Each row is a point on a landscape with many valleys, with its height.
A ball rolls from a point to the lowest of its 2 nearest points, and stops where none of them is lower. Distance is the straight distance between rows; heights are no part of it.
Z_136: -32 -13 -2 -11 -42 -41 -7 19 -70 16 13 -26 40 5 -1 -28 -7 -34 50 15 22 24 23 7 19 -8 -29 -3 -42 -44 21 -11  h=5.12
Z_677: 21 -47 29 24 16 26 0 -25 63 -17 -27 6 -10 -9 7 21 1 45 -24 -16 -20 -20 0 -27 -4 -6 2 -46 -13 19 -48 32  h=7.61
Z_107: 30 6 -34 -2 -2 4 32 -14 20 -53 -9 -13 -17 0 -27 19 -14 -20 -2 -1 14 -14 -29 -12 -18 -4 -16 -24 5 -34 -7 -19  h=3.78
Z_899: -19 -27 22 8 -5 12 6 19 -11 14 -10 -44 0 -5 45 -21 -14 28 -17 24 -35 46 8 -1 -24 0 0 5 -20 -12 -46 -16  h=5.31
Z_871: 14 2 3 12 -7 -6 0 -12 16 -22 -10 4 -22 15 6 17 2 24 0 -28 -1 -4 2 -25 18 -15 -19 -30 -1 21 7 3  h=7.12
Z_221: -43 -2 13 -15 -23 -31 -26 4 -52 6 9 -11 12 7 0 -28 -7 -5 37 -15 -2 29 23 20 30 -14 -5 5 -37 -15 46 10  h=5.21
Z_12: -4 36 -37 2 5 15 41 -5 38 -40 23 20 -12 31 8 31 -1 1 -26 -8 12 -5 -12 -19 12 14 24 -27 12 18 -7 -36  h=3.76
Z_662: -3 14 -28 -12 8 11 -15 25 8 -22 -5 -22 -35 -36 10 -33 -9 -7 16 14 -13 -24 -13 13 22 11 8 12 22 -17 5 -7  h=7.04
Z_534: -26 10 -41 30 -11 29 41 -27 -3 -60 16 6 -36 30 17 -11 -23 25 -13 10 4 8 1 -16 13 29 18 -21 -23 -29 -16 -42  h=6.86
Z_421: -8 44 -33 -30 5 -14 -7 8 24 -15 11 -4 33 -27 -52 -16 33 -16 16 9 31 -60 -55 -10 -16 -31 8 27 36 -15 -4 17  h=6.53
Z_524: 12 20 -54 -8 -19 9 -5 -42 29 -24 9 24 -59 -1 -8 -11 -6 25 24 -8 39 -54 -14 4 40 20 -7 -18 13 -3 46 -2  h=7.63
Z_788: 6 23 -32 24 15 12 15 -4 49 -30 -1 11 2 28 13 18 24 -8 -19 17 8 -35 -38 -43 -4 3 39 -20 10 9 -53 -20  h=3.99
Z_397: -7 -12 -10 66 -51 28 -24 -46 -92 -8 18 0 -11 28 14 -9 21 33 -4 -34 -32 29 36 36 23 23 37 -8 -13 23 40 7  h=2.47
Z_848: 19 -41 19 20 -16 -14 2 28 -51 -1 -6 -41 11 14 19 8 -8 -2 -6 18 -14 45 2 -7 -33 -14 -19 -13 -28 4 -17 -7  h=5.13
Z_765: 23 -2 19 -26 36 -37 -15 8 6 23 -18 7 -7 -26 -34 3 -3 -15 21 -2 4 29 -10 29 17 6 -31 10 -1 9 42 27  h=5.58
Z_215: -37 26 -26 -34 -31 -8 -8 1 -20 9 15 -5 1 0 -7 -68 -25 -25 38 35 40 -17 -10 8 27 -13 -19 12 -11 -65 28 3  h=5.03
Z_663: -8 -31 -12 46 -35 2 -26 -36 -84 -15 9 -23 -1 29 13 -5 -2 27 4 -18 -39 42 29 19 9 18 14 -23 -27 -13 0 -11  h=2.25
Z_131: 14 -20 16 -17 1 -57 -38 17 -31 9 -1 -6 29 -11 -8 9 12 -14 41 0 4 31 17 19 19 -23 -31 8 -9 -6 42 21  h=5.37
Z_144: -5 -2 -27 13 14 -6 8 -9 68 -51 -8 -3 -23 -39 -11 3 2 65 -12 -2 17 -77 -32 -39 10 23 35 -33 -5 2 -35 29  h=7.40
Z_595: 20 -11 32 19 -36 14 -33 -56 -31 18 -21 22 -46 10 9 -18 8 49 8 -55 -33 29 41 59 11 17 -3 10 2 60 47 47  h=7.82
Z_562: 36 -1 -13 2 23 -25 -16 38 3 8 1 5 11 -7 -9 41 17 -35 -14 17 19 1 -34 -14 1 -17 -8 -3 13 15 -13 -14  h=7.64
Z_337: 45 -63 43 29 5 35 -19 -26 48 -4 -38 -1 -23 -16 9 37 6 43 -16 -23 -16 9 25 -5 2 -3 -13 -31 -12 49 -13 29  h=7.69
Z_420: -31 21 9 -31 -19 -18 -12 20 -7 35 16 -17 8 21 27 -48 -22 -43 41 30 20 23 24 33 15 -5 -22 36 -24 -24 -6 -2  h=4.85
Z_602: -29 22 -3 13 25 19 -5 -27 29 -7 20 16 -36 -18 16 3 -21 69 -13 -31 -7 -46 5 -16 37 28 42 -4 -29 17 33 31  h=5.26
Z_774: -28 8 -4 1 43 24 16 22 16 -25 8 -11 -6 -21 11 -30 -28 1 -20 19 -13 -8 -3 3 -24 19 13 25 7 -12 -45 -23  h=5.55
Z_63: -2 -21 -10 48 -33 35 -10 -43 -2 -38 -3 -10 -43 -18 3 6 7 81 4 -36 2 -26 14 1 31 37 28 -10 -23 37 22 50  h=2.63
Z_218: 15 -30 8 -5 38 56 1 23 65 -3 -27 8 6 -15 14 -10 14 -7 -35 24 -20 -39 -20 -16 -16 5 17 -9 -1 -4 -84 23  h=5.62
Z_948: -13 4 5 -32 24 15 -11 51 32 7 4 -39 44 -52 -20 -28 12 -37 7 58 10 -26 -22 12 -18 -10 11 34 -9 -17 -44 34  h=4.44
Z_631: 7 2 -9 0 11 -47 48 -12 -28 4 18 37 8 28 -36 37 -27 -51 -39 -4 -1 46 -7 -13 -3 -5 -39 3 20 -16 48 -32  h=3.81
Z_898: -15 52 -29 -23 -2 -7 16 -11 12 17 0 2 45 7 -56 -14 20 -56 20 -3 -1 -54 -40 7 -43 -1 29 58 58 -29 -43 -17  h=7.71
Z_104: 5 29 -10 -22 28 -15 5 10 13 1 2 -6 28 -22 -60 10 22 -53 -8 -6 -7 -29 -41 -6 -22 -25 2 19 42 -9 4 -2  h=6.68
Z_189: 27 -47 17 1 9 -16 -9 17 -16 -6 -15 -24 -9 -6 -6 31 -6 -1 -11 -4 -21 26 -14 6 -6 -8 -25 -18 -11 7 -14 -6  h=4.91
Z_244: 28 -15 13 -52 57 -22 -10 33 26 39 -27 3 22 -49 -45 13 9 -32 8 15 -7 -3 -29 12 -13 -10 -27 30 14 -4 18 33  h=5.81
Z_642: -46 33 -14 13 24 11 10 7 -6 -24 34 11 -33 -4 22 -1 -25 26 -34 -16 -24 -9 24 -21 29 31 35 -11 2 18 17 -30  h=5.05
Z_444: 11 -21 4 33 -52 16 -28 -45 -40 -33 -10 -11 -30 1 3 -7 12 57 19 -23 11 -19 10 4 20 -8 -7 -7 -31 17 11 49  h=2.45
Z_763: -56 68 -36 -20 -17 0 34 13 -14 -13 30 -20 24 5 -7 -55 -13 -22 4 42 33 -31 -23 -3 -12 0 10 36 3 -58 -38 -12  h=6.72
Z_367: -15 -13 -50 49 -57 42 -8 -63 -23 -54 13 19 -44 23 10 -2 -14 30 8 -26 5 -29 19 -6 35 42 10 -49 -21 -8 24 -10  h=7.70
Z_540: 2 1 0 -13 -19 -2 -55 -29 -6 -7 -10 -3 -19 -14 -3 -26 15 30 66 -22 33 -37 20 12 24 -31 -11 16 -11 17 31 48  h=5.23
Z_707: -33 18 -31 17 -32 23 0 -47 -25 -22 3 -22 -32 -2 28 -38 -22 62 37 -8 13 -42 2 8 42 39 29 0 -26 -21 -2 18  h=2.99
Z_30: -16 -2 18 -1 20 9 -20 40 -3 0 -15 -30 6 -21 24 -35 -25 -15 8 30 -21 20 30 16 -16 14 11 23 -12 -14 -34 -8  h=5.45
Z_777: -22 50 -13 -13 29 -4 -12 6 -14 22 34 32 -24 2 14 -11 -26 -6 -1 1 -4 13 8 9 33 20 14 20 9 12 70 -19  h=6.93
Z_756: -8 -12 33 -6 -27 -1 -27 -33 -46 34 -6 19 -26 -9 15 -30 11 30 12 -17 -12 29 35 40 16 -4 -18 31 -26 51 48 54  h=7.86
Z_867: -3 7 -15 21 -13 21 10 -15 41 -37 -14 -29 -17 -8 22 -17 -8 74 1 17 13 -38 -19 -25 12 20 28 -28 -26 1 -47 33  h=7.49
Z_582: -39 13 14 15 -4 2 5 -3 -18 -7 20 1 -18 2 26 6 -2 29 -40 -11 -40 37 21 -16 20 -7 35 -2 -14 17 43 -23  h=4.95
Z_172: 15 -26 21 -35 48 9 -27 14 42 12 -36 8 4 -57 -40 4 12 6 9 12 15 -28 -14 1 -7 -31 -27 20 10 3 19 57  h=6.04
Z_70: -20 26 17 -23 17 -11 60 20 -24 27 4 1 41 8 -10 -24 -6 -66 -15 33 -5 44 -7 17 -61 -3 -8 56 10 -24 -44 -19  h=4.37
Z_71: -16 35 1 18 -6 23 20 13 28 -1 12 -6 8 8 27 2 27 2 -27 23 1 -7 -20 -28 -10 -17 28 8 -7 28 -53 -15  h=4.19
Z_126: 8 16 8 10 59 33 -13 23 46 8 -4 20 10 -15 -9 38 26 -10 -51 3 -27 -5 -6 -22 2 9 28 -1 25 35 -12 -4  h=4.49
Z_10: 13 -25 1 26 -20 41 -3 -15 36 -30 -15 -9 -29 -13 24 -7 -4 52 -16 -17 -14 0 -9 -23 -4 11 6 -27 -34 33 -39 26  h=7.55
Z_897: 4 -21 19 -4 11 32 -26 -23 11 -12 -32 -15 -26 -36 -2 -3 6 74 26 -7 26 -35 7 6 15 7 4 18 -31 20 4 76  h=6.06
Z_970: 3 5 43 -40 37 -32 17 11 19 52 1 40 16 0 -8 2 0 -33 -16 -12 -36 56 8 11 -22 -7 -14 7 -2 22 14 -16  h=3.72
Z_526: 21 30 5 -27 36 -1 11 -20 44 -11 -2 35 -9 -8 -41 33 -2 3 -7 -14 29 -18 -27 -20 4 -19 -20 -6 33 14 17 11  h=7.48
Z_779: 14 -27 31 -16 35 40 -25 25 53 28 -24 20 9 -30 7 1 28 9 4 14 2 -23 7 -15 6 -17 10 20 -10 38 -31 40  h=5.22
Z_655: -3 -43 41 11 20 -2 -14 54 16 21 -1 -14 36 -7 18 7 24 -10 -28 19 -36 33 14 -20 -42 -23 10 -13 11 22 -32 -32  h=2.86
Z_7: -1 47 -27 5 12 -6 25 -14 -10 13 5 14 56 26 -53 20 17 -73 -7 -10 -18 -21 -25 7 -36 11 22 56 65 -8 -30 -37  h=7.79
Z_400: 13 19 -31 1 4 -30 18 13 -18 -19 1 -7 13 11 -6 -17 -22 -53 16 30 20 2 -9 0 -11 -4 -5 16 41 -50 -27 -52  h=7.20
Z_256: -35 53 -20 -24 14 -27 -1 18 -11 17 39 30 39 -11 -40 -4 7 -59 11 0 13 0 -12 -2 -7 -35 13 38 10 -17 38 -17  h=6.75
Z_846: 18 -2 -9 20 39 26 39 -4 52 -28 17 13 -17 27 -1 50 -4 -12 -52 -11 -10 35 -1 -13 -13 25 19 -41 14 29 7 -51  h=4.02
Z_237: -25 35 -2 -15 17 -29 61 -18 -35 17 12 20 34 22 -32 -18 -7 -88 -5 16 4 36 -8 18 -48 7 -16 68 43 -26 -24 -44  h=4.22
Z_287: -4 -16 51 -10 -2 -31 32 -2 3 50 -12 1 7 29 15 18 9 -4 -23 3 -35 51 3 11 -12 -29 1 -8 -10 22 9 -30  h=3.37
Z_96: 19 38 -11 -18 11 -13 20 -13 21 -12 0 39 9 32 -40 39 5 -40 -14 -26 12 -7 -28 -18 3 -4 -11 -5 39 -11 20 -26  h=7.35
Z_913: 35 -61 44 23 -5 2 -7 -4 17 15 -46 -12 -6 22 24 24 8 39 2 -30 -28 33 20 19 -12 -2 -17 -45 -25 25 -19 15  h=7.80
Z_909: -13 7 -27 31 -38 4 -1 -30 -11 -18 17 17 -9 61 28 14 -10 -8 -10 1 -6 17 21 -15 30 -2 1 -46 -1 -36 5 -55  h=3.24
Z_210: 3 -16 -10 -2 54 57 -2 18 52 -14 -10 12 -21 -52 4 -7 7 37 -24 30 -5 -71 -20 -5 13 37 35 0 -6 6 -31 35  h=5.79
Z_470: 13 -29 64 -21 25 -27 1 23 26 58 -37 27 22 -14 -11 28 12 -19 -14 -13 -21 27 5 8 1 -25 -25 1 5 31 2 18  h=4.08
Z_780: -9 -18 24 4 -15 -9 -25 -10 -9 21 -1 5 -17 1 20 -6 13 19 17 -11 -15 34 15 10 16 -32 -11 9 -31 54 30 35  h=7.90
Z_68: -19 31 13 -8 19 10 32 8 24 15 11 2 36 3 -9 7 17 -31 -27 11 -16 -2 -23 -4 -39 -11 26 32 11 4 -47 -25  h=4.40
Z_370: 23 -39 -11 33 -37 -7 -7 -28 -68 -35 -13 -26 -17 25 -9 9 -11 30 7 -21 -11 22 5 9 2 7 -19 -31 -26 -27 23 -7  h=1.94
Z_98: 15 23 -3 -59 8 -21 -8 -2 30 33 -15 13 17 -28 -49 14 22 -41 43 10 46 -39 -45 8 -20 -32 -28 28 38 -25 41 32  h=5.92
Z_881: 14 13 22 -5 31 -22 -17 3 29 24 0 15 -9 -2 7 37 12 18 -30 -10 -16 29 33 -1 23 -15 8 3 26 51 50 13  h=4.97
Z_484: 13 43 -7 -46 22 10 5 -20 59 -1 5 39 -29 -11 -38 8 -8 16 7 -14 32 -63 -28 -7 6 -2 -4 21 30 2 34 23  h=7.56
Z_996: -58 74 -29 -24 13 1 14 10 -4 -3 38 7 30 -8 -34 -32 18 -32 10 11 19 -37 -26 -11 -5 -22 25 32 -7 -36 11 -3  h=6.65
Z_292: -12 41 -54 -25 11 8 13 -32 45 -29 5 24 -29 -4 -9 -22 -13 8 0 -26 11 -68 -25 -5 33 18 16 -27 25 -22 9 -23  h=7.59
Z_740: -31 44 -49 -4 -9 31 47 -22 -8 -30 23 11 -31 12 20 -43 -31 0 9 25 21 -27 0 -12 1 28 9 18 -6 -33 -11 -36  h=6.81
Z_365: -13 16 8 -23 10 7 -19 -1 -12 1 1 -6 -35 -9 11 -19 -24 10 3 -13 -11 2 3 6 12 7 0 17 -7 8 24 -10  h=6.99
Z_802: -42 6 -18 20 -23 10 0 -14 -39 -15 16 4 -19 23 37 -39 -38 8 1 3 -14 25 47 13 12 9 8 3 -11 -24 8 -55  h=2.88
Z_760: 27 -5 -4 -6 49 7 -2 35 11 -8 -5 2 41 -22 -53 35 13 -53 -35 5 -25 -14 -37 -22 -44 -9 2 2 49 -6 -27 -11  h=6.87
Z_15: -9 0 -3 10 -15 -7 -12 42 1 28 10 -2 6 -15 29 -10 26 -32 -5 38 19 30 -11 1 1 -14 -9 18 -19 34 -29 7  h=7.85
Z_130: -22 31 -23 -28 -16 22 -9 -23 -25 -2 10 10 -33 -13 -4 -48 -10 24 31 9 34 -36 -19 3 34 6 2 17 -20 -32 45 12  h=5.11
Z_668: 1 -10 0 29 -65 30 -13 -31 -27 11 -17 -14 -33 19 35 -15 12 39 4 -14 0 17 21 16 24 15 -2 7 -32 37 -3 41  h=2.61
Z_240: 22 -53 73 -15 0 -23 -1 34 0 42 -25 -9 30 -1 9 -6 12 3 12 -13 -9 31 9 7 -13 -28 -31 -4 -24 21 -6 20  h=4.41
Z_226: 43 -40 30 13 40 10 -12 24 28 4 -19 -13 -4 -15 7 36 6 2 -25 3 -18 36 -7 -13 2 -3 -6 -22 5 33 -9 0  h=4.62
Z_125: -7 -17 26 26 5 -1 17 -8 -20 4 6 -23 -18 0 24 17 3 30 -42 12 -43 71 7 5 5 -5 26 -13 -20 28 27 -7  h=4.78
Z_603: -4 0 -8 -11 -20 -30 45 30 -32 17 -4 -17 46 13 1 -11 -6 -76 -2 47 28 23 -11 16 -40 5 -43 52 6 -28 -37 -3  h=4.55
Z_14: 2 9 0 -3 13 -34 53 -6 -28 15 22 35 21 17 -32 18 -13 -89 -28 -3 -6 32 -24 3 -40 7 -22 45 34 -20 5 -47  h=4.07
Z_776: -21 49 -1 -28 9 -34 -2 9 -14 35 41 41 5 12 -7 -2 1 -43 -14 10 -3 32 6 -5 21 -16 -3 15 12 -1 38 -22  h=6.85
Z_939: -16 30 -5 -34 -32 -1 -45 -6 10 6 5 1 -30 -22 -1 -45 2 24 52 -6 42 -67 -3 0 21 -16 -6 24 -13 -7 44 42  h=5.17
Z_977: -4 -26 13 -6 27 18 -26 42 8 3 -19 -36 23 -35 -2 -11 11 5 -6 33 -11 -21 -12 -3 -5 -14 -6 -3 -24 -17 -53 44  h=4.11
Z_544: -10 16 -11 0 -26 3 13 -47 36 -37 0 36 -23 25 -5 16 -18 34 4 -40 20 -28 8 -34 24 -17 -18 -45 -9 -9 22 -2  h=7.18
Z_672: 20 -26 7 -7 37 38 -13 -10 51 -20 -37 -8 -31 -38 9 -1 11 64 5 17 25 -58 -11 -4 14 13 6 -3 -12 6 -18 67  h=5.95
Z_555: 14 -14 0 33 7 23 20 -29 19 -1 7 -3 -33 21 16 54 3 42 -49 -2 -24 64 15 -13 7 19 19 -47 2 48 42 -19  h=4.52
Z_686: -43 1 -5 5 -23 -5 21 -29 -48 -6 15 21 -4 45 24 -2 -28 -15 -23 8 -16 38 41 -9 3 -4 -10 -4 -3 -51 23 -66  h=3.02
Z_149: -1 30 -30 -40 6 2 -19 12 51 11 5 -11 10 -37 -11 -20 17 4 52 28 33 -58 -36 9 7 -19 16 14 21 -17 11 23  h=6.40
Z_936: 3 22 -33 20 19 -17 12 26 -4 -8 9 -14 75 26 -30 16 31 -60 -5 26 6 -9 -32 1 -52 -9 20 47 41 -22 -63 -32  h=7.88
Z_910: 9 2 5 -25 -8 -47 -18 18 -31 13 0 -7 23 -13 -28 0 7 -27 53 -6 38 2 -9 1 8 -32 -27 -6 -4 -33 24 10  h=5.54
Z_434: -11 30 -44 6 20 13 39 -24 54 -49 12 2 -33 -21 -4 -10 -9 64 -2 -19 9 -62 -10 -35 12 43 44 -28 -11 0 -15 -7  h=7.47
Z_208: -1 0 14 3 35 1 -29 -18 24 -6 -10 0 -19 -38 -22 40 19 67 13 -13 27 -36 -2 -22 27 -18 7 5 -3 30 22 55  h=6.17
Z_565: 41 -16 30 10 8 -58 4 23 -7 12 -4 11 11 6 -10 59 10 -19 -23 -1 -1 56 11 -15 7 -21 -33 -29 11 24 24 -11  h=5.49
Z_610: 16 -58 38 -9 -24 -19 -36 73 -8 34 -21 -40 57 -20 3 -10 5 -19 43 26 28 -11 -1 8 -43 -15 -41 -15 -35 -12 -43 36  h=3.36
Z_231: 0 -34 -1 40 -33 -16 -1 3 -91 -17 5 -45 16 39 24 -6 -24 17 16 -3 -27 36 41 13 -16 15 5 -12 -26 -43 -12 -39  h=2.50
Z_6: -11 24 -3 -16 35 31 13 13 46 -24 9 6 -23 -19 7 -16 -12 13 -27 1 -15 -36 -17 -2 -9 36 25 1 4 2 -28 2  h=5.65
Z_985: 42 -40 17 54 -48 -3 -30 -32 -63 27 -18 -1 -16 22 18 17 33 25 0 -22 -31 74 34 42 5 6 2 -12 6 61 28 18  h=3.03
Z_308: 4 -6 -45 20 -24 24 -17 -49 -7 -38 8 12 -67 -8 -4 -15 -13 37 9 -44 12 -41 8 2 40 34 3 -22 23 4 52 10  h=7.67
Z_25: -12 2 -3 40 -32 41 -17 -36 -15 -13 -9 -30 -21 -18 24 -32 -3 82 18 -15 -3 -26 13 28 35 48 40 5 -35 -4 -21 53  h=2.83
Z_386: 46 -55 30 19 -9 -57 -37 28 -50 28 -22 -26 33 12 15 48 18 9 20 -8 4 28 16 1 1 -17 -31 -28 -5 0 6 -3  h=4.51
Z_700: -3 -23 -10 25 -19 -23 22 17 -56 -37 22 -11 4 38 3 21 -27 -13 -35 3 -12 44 11 -21 -34 -14 -31 -33 -21 -26 -1 -58  h=3.10
Z_228: -14 36 -13 -41 -20 -27 6 1 -10 36 9 3 19 12 -5 -52 -20 -57 54 21 36 -18 -15 29 12 -4 -9 36 2 -47 -10 -6  h=4.94
Z_500: 1 2 17 -47 55 -35 -7 39 3 45 -6 2 37 -43 -41 -7 3 -65 8 10 -6 23 -9 26 -21 -14 -5 29 22 -12 18 1  h=6.02
Z_272: 36 -56 42 -5 -13 -65 -8 49 -35 58 -13 -10 58 13 4 43 11 -24 33 -5 12 25 9 0 -22 -5 -30 -11 -6 -8 -1 -9  h=4.13
Z_471: 11 -33 -11 17 -29 -67 20 35 -72 14 19 16 28 30 11 26 -22 -65 5 24 12 47 14 -11 -21 -15 -33 -2 11 -31 2 -61  h=7.60
Z_698: 15 18 -8 20 20 -14 4 8 24 2 11 17 19 19 -10 57 15 -36 -27 -14 9 25 -12 -25 6 -10 -1 -13 44 19 10 -34  h=7.50
Z_641: 5 0 -16 8 13 -12 -11 52 -13 -5 7 -8 26 -7 6 -1 12 -35 -10 40 12 23 -14 -3 -19 -25 -7 14 17 10 -39 -21  h=7.77
Z_521: 13 -25 40 -37 -15 -18 -6 25 -8 29 -23 -19 4 -8 5 -35 -17 -16 30 7 0 5 11 22 -5 -9 -38 9 -26 -9 -18 20  h=4.63
Z_183: 26 -21 19 -27 39 59 7 25 57 31 -24 37 20 -28 -12 -8 27 -22 -23 27 -16 -31 -19 -6 -13 6 -7 27 16 18 -60 37  h=5.44
Z_428: 5 14 22 -14 60 10 -20 27 28 32 5 22 2 -29 -11 24 12 -17 -22 4 -17 13 2 -11 16 -7 8 9 20 39 18 21  h=4.74
Z_859: -8 12 3 27 -15 9 -3 -40 20 21 11 11 -12 29 28 43 9 26 -42 -25 -17 49 29 -16 25 -5 25 -53 15 41 48 -36  h=4.70
Z_137: -8 -2 25 -17 -20 -52 16 43 -23 32 10 -6 62 4 0 -13 7 -76 34 21 38 33 -10 26 -21 -23 -29 19 -19 -12 -7 -12  h=4.79
Z_164: -27 20 27 2 9 21 -16 -37 16 20 5 9 -30 -20 36 1 -2 62 1 -35 -5 -12 18 -7 30 4 22 1 -35 38 19 37  h=5.32
Z_75: -16 -36 11 38 -31 -30 8 31 -84 -15 6 -31 30 29 32 5 -21 -4 -3 21 -3 40 32 -6 -37 -25 -19 -8 -18 -61 -19 -60  h=2.78
Z_121: -24 11 -2 22 -44 41 -21 -55 -52 -12 6 8 -48 37 28 -37 -9 35 8 -45 -27 -15 44 28 39 49 29 4 -20 4 27 3  h=2.66
Z_872: 23 -37 25 25 -73 1 -17 -21 -49 17 -32 -27 -1 16 25 -8 14 35 19 -13 4 35 23 16 -5 -12 -25 -6 -31 21 -15 48  h=2.81
Z_92: 29 -23 17 16 25 23 20 -3 55 -9 -1 -2 -20 9 12 61 4 10 -53 4 -15 43 0 -17 -9 17 0 -51 1 48 10 -11  h=4.28
Z_932: -39 42 -16 -12 -34 17 33 -4 -9 -2 19 -13 -14 12 25 -41 -10 -3 -1 36 26 -10 -12 -4 10 10 8 24 -20 -26 -36 -1  h=6.77
Z_954: -3 -18 -26 60 -55 15 -16 -53 -23 -31 12 5 -33 32 13 14 -7 48 -14 -36 -10 18 28 -18 17 7 6 -49 -8 11 29 -9  h=7.73
Z_576: -26 -4 -34 25 -34 25 -10 -31 -56 -18 20 9 -48 29 31 -26 -20 9 -2 -12 -22 13 44 23 34 45 0 -6 -4 -6 32 -38  h=2.77
Z_964: 48 -56 21 60 -79 2 -8 -40 -55 7 -25 -27 -14 27 17 20 33 39 -3 -29 -20 52 35 48 -29 -4 0 -22 -13 41 2 31  h=3.12
Z_659: 17 -2 4 -3 -12 -5 -20 -31 -4 -12 5 22 -43 1 -1 9 -13 21 4 -38 -10 20 20 6 27 4 -18 -21 6 24 52 2  h=7.05
Z_204: 21 2 -8 3 31 7 -3 6 47 -26 -27 -6 20 -18 -27 16 12 4 -5 -2 -10 -52 -37 -14 -19 -11 20 -29 33 -27 -48 -6  h=7.17
Z_931: 22 10 25 2 20 -43 1 -9 11 33 -6 33 -15 16 -6 55 11 0 -29 -9 -9 66 20 -3 30 -14 -24 -21 16 35 47 1  h=5.20
Z_509: 25 -51 33 -21 -2 18 -33 61 17 17 -29 -37 55 -33 3 -37 18 -22 17 46 4 -33 2 0 -17 -10 -14 -10 -21 -18 -57 47  h=3.77
Z_485: 18 11 11 -42 -10 -38 6 6 2 27 -20 7 36 -2 -29 7 18 -34 49 -6 33 -23 -31 -6 -20 -36 -28 20 12 -35 1 24  h=5.71
Z_558: -32 13 22 -25 9 22 -3 44 24 22 6 -6 39 -30 -4 -43 19 -47 4 32 0 4 -19 18 -37 -4 -9 50 -7 4 -39 23  h=4.66
Z_329: -14 20 16 10 1 25 11 -36 -5 18 22 27 -57 5 38 -1 3 70 -7 -24 10 -5 28 10 31 27 12 8 -30 59 61 33  h=5.25
Z_346: -34 1 17 -28 -45 -8 -16 32 -18 18 5 -37 34 0 26 -48 -10 -21 37 15 -3 22 26 28 -7 -3 -26 12 -33 -10 -29 11  h=4.76
Z_66: 19 -78 44 -2 5 16 -11 67 14 27 -31 -24 45 -14 18 1 17 -15 -11 34 -18 8 13 -11 -34 -23 -5 -5 -19 5 -64 8  h=3.41
Z_395: 24 -13 -25 9 49 24 -15 29 45 -28 -7 5 36 -19 -51 17 21 -28 -30 -5 -23 -55 -27 -26 -43 -1 15 -5 37 0 -57 -9  h=7.03
Z_959: 10 13 -37 15 5 22 6 -23 13 -31 19 15 -32 46 9 30 -12 9 -18 -16 14 10 14 -8 42 26 4 -43 14 -6 34 -37  h=3.51
Z_732: -8 19 16 -23 9 32 33 26 18 13 -1 5 14 -14 -21 -20 0 -39 -28 24 -20 -4 -21 5 -42 -15 -9 42 1 -3 -44 15  h=4.60
Z_413: 28 -33 36 -13 -36 -36 -6 40 -30 23 -19 -24 44 7 3 17 3 -12 41 1 25 1 -12 -16 -39 -27 -47 -17 -25 -17 -25 9  h=3.74
Z_324: 26 4 -15 10 38 11 5 -10 74 -36 -13 12 0 -22 -25 29 14 39 -4 -7 21 -53 -26 -36 4 4 15 -35 15 16 -34 15  h=7.32
Z_380: -3 -13 -15 -18 -2 1 9 -2 -11 -55 -4 -36 -21 -16 -15 -12 -50 -2 -6 -14 -15 3 -20 -5 -25 2 -18 -22 -2 -35 -18 -14  h=3.53
Z_836: -16 59 -43 -16 27 12 40 -23 52 -46 29 31 -14 15 -22 -7 -12 19 -20 -22 2 -69 -20 -20 -2 47 53 -14 26 -17 -18 -19  h=7.54
Z_990: 19 -35 -10 7 -4 -49 26 40 -46 2 11 -25 55 21 10 12 -21 -57 2 32 24 19 -16 -1 -50 8 -10 26 26 -58 -48 -64  h=7.43
Z_293: 22 -14 -10 -39 32 5 -30 23 43 13 -33 -26 8 -52 -30 -9 13 -6 43 35 26 -44 -25 7 3 -17 -2 11 13 -30 -2 42  h=6.24
Z_724: -22 21 -5 -3 -23 22 -18 -37 -32 15 19 27 -41 10 16 -28 2 36 21 -8 19 -14 15 11 50 12 1 15 -36 18 60 34  h=5.18
Z_726: 5 -6 -7 -2 -39 3 -46 -12 -21 11 -17 -32 -4 -8 10 -43 14 19 76 -3 37 -21 17 42 34 7 -1 11 -14 -3 15 56  h=5.30
Z_965: 2 -10 0 41 -41 20 -17 -43 -55 25 6 -2 -18 22 23 -9 41 30 -7 -14 -38 51 50 52 33 18 34 -2 7 48 52 9  h=2.70
Z_927: -18 53 -39 -43 -19 11 26 -30 30 2 11 10 23 11 -55 -40 15 -28 15 3 0 -86 -49 9 -41 -2 30 50 47 -40 -11 -2  h=7.66
Z_489: -4 -25 -1 6 -10 -63 27 42 -67 3 22 -8 39 22 31 -4 -32 -59 8 43 25 44 28 3 -59 -2 -28 28 26 -53 -19 -66  h=7.51
Z_915: 1 43 -6 -12 -4 -13 5 -39 15 -6 23 45 -15 21 -22 13 -8 -14 -13 -31 15 -10 5 -28 35 -15 -8 -24 22 -19 49 -20  h=7.25
Z_478: -15 -5 0 37 -18 44 1 -55 4 -3 5 5 -50 25 53 -6 -12 64 -1 -61 -21 -7 29 16 34 46 43 -15 -16 38 27 -3  h=2.82
Z_950: 12 16 -18 19 54 32 15 14 76 -12 19 16 4 -4 1 36 4 7 -58 -15 -17 -12 -3 -18 -3 21 34 -37 37 40 -9 -23  h=4.27
Z_148: 4 -17 -3 17 -4 -22 37 -13 -32 -21 10 10 1 39 -12 46 -27 -32 -27 -2 -11 59 20 -2 -15 -8 -27 -49 4 -26 32 -51  h=3.43
Z_128: -3 2 18 -23 55 23 -44 20 38 24 -7 17 8 -34 7 7 23 21 22 9 15 -9 14 5 26 -4 16 12 -7 41 32 48  h=5.00
Z_442: 37 -48 37 16 -3 21 -24 -41 0 19 -26 6 -33 -7 21 11 5 53 9 -42 -23 21 46 21 17 3 -8 -5 -6 55 13 48  h=7.78
Z_385: -27 28 0 17 26 38 17 -7 37 -3 34 23 -38 -13 38 29 -27 51 -33 -34 -19 -31 9 -10 39 54 50 -20 -10 33 49 -13  h=5.15
Z_839: 32 -14 -10 2 9 -22 24 20 -11 -10 -9 -14 28 7 -14 22 -25 -44 -5 0 -1 2 -17 -9 -37 -1 -13 -3 34 -27 -42 -58  h=7.31
Z_914: -8 -11 -17 7 -4 -13 15 8 -34 -51 15 -24 2 19 -3 2 -47 -5 -15 12 -14 13 2 -22 -29 -1 -6 -22 -3 -51 -21 -49  h=3.34
Z_794: -1 -17 -33 6 -28 0 -14 -20 -37 -34 -8 -28 -20 1 -8 -11 -6 36 21 -7 13 -20 -4 -8 30 -5 -17 -9 -17 -22 23 23  h=2.26
Z_784: -25 -13 24 -10 -29 -51 19 33 -61 25 11 -10 41 15 13 -7 2 -44 10 15 1 38 25 7 -11 -25 -20 17 -28 -15 -7 -19  h=4.98
Z_578: -4 48 -24 -45 14 16 37 -18 39 1 2 26 -19 -3 -43 -13 -12 -25 3 -9 15 -49 -48 7 -27 7 15 39 34 -25 17 0  h=7.62
Z_241: -12 -6 21 3 -1 -18 -3 29 16 -2 1 -10 23 10 21 -4 -5 -16 -31 -1 -48 17 13 -11 -21 -17 -3 -18 17 4 -38 -53  h=2.42
Z_837: 2 20 -43 -17 -9 -12 -13 12 4 -14 -5 -14 0 -3 -3 -25 -8 -18 24 22 36 -30 -23 -7 7 -3 -5 4 15 -28 -31 -12  h=7.11

Where does a ball stop that starts at each point below?
Z_215: Z_287
Z_595: Z_244
Z_602: Z_846
Z_68: Z_121
Z_367: Z_244
Z_221: Z_700
Z_210: Z_846
Z_218: Z_846
Z_204: Z_244
